Each scene shows the same named points in several views. A view is turned or mirrored, shifted and resized as a whole, has a little noise and may leave points out.

Scene 1
View 1
z_468: [ 33   6   6  -9   8 -15  -5   0 -10   2   8  13  11  23 -11 -15  -8   3
 -22  -4  10  -8 -29  19 -28   6 -20]
z_252: [ 23  15 -12  -2  29 -21  -6   4   4  -3   7  -2  -9  11 -16  -5  -6 -24
  -1  11  13   5 -25   2 -23  10  -8]
z_911: [ 30   5  19  -9  15 -14  -7  -5  -4  10   9  13  15  27  -1   0  -1   0
  -3   2  14 -17 -12  11 -21  14  -7]
z_81: [ 27   5  18 -13  22 -15 -11  -9  -5  13   8  10  13  26  -1  11   3  -6
   2   9  22 -13  -8  10 -19  14  -4]
z_53: [ 34   2  25 -16  10 -12  -9  -9 -13  13   9  16  23  32  -2   1  -2   9
 -14  -2  18 -19 -14  20 -24  10 -13]
z_3: [ 22   7  26   5  22 -14  -8   4  12  12  10  15  14  28  12   8   7 -11
  28  10   2 -30   7  -9 -11  26   9]
z_379: [ 18  14  -7   2  34 -20  -6   5  13   0   7  -2 -11  12  -9   4  -1 -32
  16  17  12   0 -15  -7 -17  16   2]
z_971: [ 26   8   3 -15  25 -18  -9  -9  -8   7   7   3   3  20 -14   4  -4 -11
 -10  10  26   1 -21  14 -24   6 -10]
z_680: [ 33   4  25 -12   9 -13  -7  -5 -10  12  10  17  21  32   0  -2   0   9
 -11  -2  14 -22 -11  17 -22  12 -12]
z_937: [ 22   7  21  -5  28 -14 -10  -4   6  14   9   9  11  27   6  16   6 -15
  22  16  15 -21   5  -4 -13  21   8]
z_211: [ 23  10  -1  -9  31 -19  -9  -4   0   5   8   0  -2  19 -11   8  -2 -21
   3  14  23   0 -17   4 -20  10  -3]
z_992: [ 17  15 -11  -1  38 -22  -8   0   9   1   6  -6 -12  10 -13   9  -1 -36
  15  20  18   5 -17  -6 -18  12   3]
View 2
z_53: [ 22  20 -18   8 -13  -1 -15 -10  61  22  13   6  -3 -24   0  10  16 -13
 -28 -16  29   9  17  -7  -4 -19 -18]
z_211: [ 13   4   2  31 -12  -2  -1   2  29   2 -14  -1 -10 -31 -14  12   7  14
 -26  -7  -6  12   5 -16  26  -4 -11]
z_81: [ 13  16  -5  13 -11  -5  -3   3  40  10  -1  14  -5 -28  -8  15  14   1
 -37 -15  14  17  12 -12   9 -12 -10]
z_3: [  6  22   2 -16   0  11   2  18  12 -13 -21  34   9 -26  -5  24   5   0
 -30 -29   7   8  24 -22 -11  -4  -9]
z_680: [ 20  21 -17   4 -11   1 -15  -7  57  19   9   7   0 -24   0  11  15 -11
 -26 -16  26   7  19  -9  -5 -18 -17]
z_252: [ 18   2  -2  38 -12   6  -8  -5  23  -3 -22 -15  -9 -31 -14   8  -2  16
  -6  -2 -18   0   5 -19  32  -3 -15]
z_937: [  5  16   6  -1  -4   1   5  17  19  -6 -15  30   2 -29 -10  23  10   5
 -40 -23   8  16  17 -20   4  -4  -5]
z_379: [  9   5   7  22  -6   8   2   9   8 -14 -31   4  -4 -33 -14  16  -3  18
 -15 -10 -19   5  10 -23  22   1  -8]
z_971: [ 17   6  -7  35 -15  -7  -8  -7  45  14  -1  -8 -11 -29 -12   8  11   8
 -26  -4   4  11   4 -11  24  -8 -14]
z_468: [ 27  14 -22  24 -15   7 -23 -21  60  18   5 -18  -5 -25  -1   3   7  -6
  -4  -6  14  -3  14  -9   8 -18 -24]
z_911: [ 18  18 -13   8 -11   3 -11  -4  45  11  -1   9  -1 -25  -4  12  10  -4
 -23 -17  16   7  16 -12   0 -15 -15]
View 3
z_937: [  4   0  22 -13 -10  15 -12  -9 -16  -6 -18  -1 -19  -8 -14  18  11   5
 -27 -23 -42 -30  12  23 -13  -2  13]
z_911: [ -8  -8   5  -7 -18  17   3   3   2  -4 -18  13 -12   6  -5   3  12   9
 -15  -6 -27 -20   6  19   5  -4  27]
z_81: [ -8  -7   7  -5 -13  20  -3   3  -7  -6 -24  16  -9   0  -6   5  19   5
 -17 -17 -40 -19   5  26   0  -8  22]
z_252: [  2  21  -5   0  -8   0   1  -1 -22  -5 -27  44   7   6 -16   0  23 -21
   3  -2 -34 -12   7  -9  -8  -5  18]
z_53: [-16 -20   2  -4 -22  23   6   9  12  -3 -20  13 -12   9   1  -2  13  16
 -17  -3 -25 -16   3  28  14  -6  34]
z_971: [-11   1  -6   1 -13  16   3   8  -9  -7 -31  38   4   7  -6  -3  28  -7
  -4  -8 -38 -10   2  16   3 -11  25]
z_211: [ -3  10   0  -1  -8  10  -4   1 -21  -7 -29  34   1   2 -14   3  26 -13
  -6 -13 -43 -15   6  10  -7  -8  17]
z_992: [  8  26   2  -2  -2   1  -9  -5 -35  -8 -30  40   7  -3 -22   9  28 -25
  -3 -17 -47 -16   9  -3 -19  -7   9]
z_3: [ 10   2  26 -17 -12   8 -11 -15 -15  -4 -11  -8 -23  -9 -16  21   2   6
 -27 -18 -35 -35  15  16 -17   3  11]
z_379: [ 11  26   6  -4  -4  -1  -7  -9 -31  -6 -24  32   1  -2 -22  10  21 -23
  -4 -12 -40 -19  12  -6 -19  -4  10]
z_468: [-14  -5  -9  -2 -22  13  14   9  10  -1 -21  30  -3  15  -2 -10  12   3
  -2  13 -16  -9   1   6  15  -2  36]
z_680: [-15 -17   4  -6 -22  21   6   6  10  -2 -18   9 -14   7   0   1  10  16
 -17  -2 -24 -18   3  24  11  -3  32]
View 4
z_53: [  5  -7   4  16   2  -9 -10  -4   6 -22 -20   8  -7 -12  -6   6 -22  -6
  -8 -15 -16  17  12 -12 -24 -25   2]
z_81: [  0  -7   2  11  -1  -3   3  -2  10 -14 -19  17  -5 -22   7   3  -8 -12
  -3 -13  -9  12   5  -4 -16 -16   9]
z_680: [  8  -5   2  13   1  -9 -10  -2   7 -21 -21   4  -6 -10  -1   6 -22  -6
  -8 -17 -16  14  12 -11 -20 -25   2]
z_971: [ -7  -9   2  14  10  -5   4   2   5  -4 -12  17 -14 -13  -1  -6  -5 -15
   1  -6 -11  11   2  -7 -17  -1  -6]
z_992: [ -8  -7  -5   1   9   3  18   7  15   9 -12  12  -8 -20  25 -10  13 -24
  10   0  -3   2  -8   6   1  12  -1]
z_468: [  4  -5   0  13  13  -8 -11   3   3  -9 -13  -3 -12   3  -8  -4 -19 -10
  -3  -8 -20  12  12 -16 -18  -9 -17]
z_211: [ -6  -8  -1   8   7  -1  10   3  10   0 -14  15 -10 -18  12  -7   3 -18
   4  -4  -7   7  -2   0  -9   2   0]
z_3: [ 12  -2  -5  -3  -9   2   5   2  24 -17 -27  -5   7 -28  36   9  -7 -12
  -1 -16  -7   7   3   8   2 -26  22]
z_379: [ -4  -6  -6  -2   8   4  15   9  15   8 -16   4  -5 -18  29  -9   9 -23
   9  -1  -5   1  -5   5   3   8   0]
z_911: [  4  -6   1  12   3  -6  -5  -1   8 -15 -18   5  -7 -11   2   3 -17  -9
  -4 -13 -14  13   9  -9 -17 -18   0]
View 5
z_3: [ 14 -17  -9 -17  26 -21   9 -20   0  16  -3  -8   4  28 -15  17   9  -5
  12  10  14   2 -10  -8 -12  18  24]
z_992: [  2 -19 -10  -2   7  -5 -15 -10  13   9  -9 -20  -2  15 -21  -5 -16 -10
  -3  -8   8   0   4  18  -1  -1  22]
z_53: [ 10  -2  10 -10  10  12  29 -16   4  -4  -2 -27  -5  14  -9  23  11  17
  17   8   0  -8   5 -10 -15  13   0]
z_971: [  3  -5   4  -2   3  10   8 -11  12  -4  -5 -31  -6  10 -14   7  -5   8
   7  -2  -1  -7   9   8  -8   1   5]
z_252: [  2 -19   0  -4   8  11  -7  -6   9   3 -13 -20  -4   4 -20  -2 -13   0
  -8  -9   6  -2  10  15  -5   4  15]
z_468: [  7 -10  16  -6   8  30  19  -6   2  -7 -12 -24  -6  -2 -13  13   2  17
  -2  -3   1  -8  15   0 -14  11   2]
z_937: [ 11 -10 -10 -12  18 -20   7 -20   7  11  -1 -17   1  28 -14  14   3  -5
  16   8  10   0  -7  -1  -9  10  20]
z_680: [ 11  -4   8 -12  13   9  28 -16   2  -2  -3 -23  -4  15  -9  23  12  15
  15   9   2  -7   4 -10 -16  15   3]
z_911: [ 11  -7   4 -11  14   5  20 -14   3   1  -5 -21  -3  16 -12  19   8  10
  12   6   4  -5   3  -5 -13  13   8]
z_211: [  2 -10  -3  -3   6   2  -1 -12  12   2  -6 -24  -3  13 -16   2  -8   0
   4  -3   5  -4   5  11  -5   2  13]
View 6
z_992: [  5  10 -16  21  10   8  -8 -28   5 -36  25  20   6  16 -39  26  -3   5
 -17  11 -45  -7  30   0 -33 -11  -1]
z_211: [  5   5  -2  10   6   1  -1 -16  -5 -19  23  21   5   8 -33  18  -1 -11
  -8   5 -24  -8  31   1 -19 -14  -4]
z_252: [  1 -12  -6  19  11   5  -8 -32   8 -28  26  23   8   9 -28  19  18   0
 -11   3 -30 -11  30   0 -31 -18 -17]
z_937: [ 12  16 -13  -1   4  -3  -1  -7 -13 -18  13  -8   2  13 -25  19 -39 -22
 -21   5 -25  26  28 -17   8  -4   8]
z_911: [  8 -14   5  -5   3  -8   3  -8 -13  -1  16   3   5  -1 -14   6  -7 -32
  -7  -5   1  13  27 -12   9 -16 -14]
z_53: [  7 -18  18 -12   2 -12   8   1 -20  12  16   8   5  -8 -12   1  -5 -41
   1  -7  17   9  27  -8  18 -19 -17]
z_971: [  2  -4   9   7   4  -3   2 -11  -8  -8  24  32   7  -1 -31  12  11 -16
   1   2 -11 -20  29   8 -19 -20 -12]
z_468: [  1 -40  17  -1   8  -9   1 -16  -5   4  22  16   9  -9  -9   2  24 -27
   1  -9  11  -3  29  -4  -3 -25 -32]
z_3: [ 15   4 -20  -3   7  -4  -5 -15  -9 -21  11 -24   4  17 -13  18 -41 -25
 -28   2 -26  44  28 -29  14  -3   1]
z_680: [  7 -21  12 -11   3 -12   6  -1 -17   7  16   3   5  -5  -8   0  -6 -40
  -2  -8  14  14  26 -12  19 -19 -17]
z_81: [  9   4   4  -4   3  -8   5  -3 -18  -4  17   8   4   3 -26  12 -17 -30
  -7   2  -7   7  28  -5   7 -13  -1]
z_379: [  5   3 -17  20  11   7 -10 -31   7 -36  22  12   5  17 -32  25  -4   2
 -20   7 -44   3  31  -6 -29 -10  -5]

Which points are out of place in each view (at most two, in the order of its rows)? Write none if all are in place.
view 1 | none
view 2 | z_379
view 3 | z_937
view 4 | z_911
view 5 | z_468
view 6 | z_971
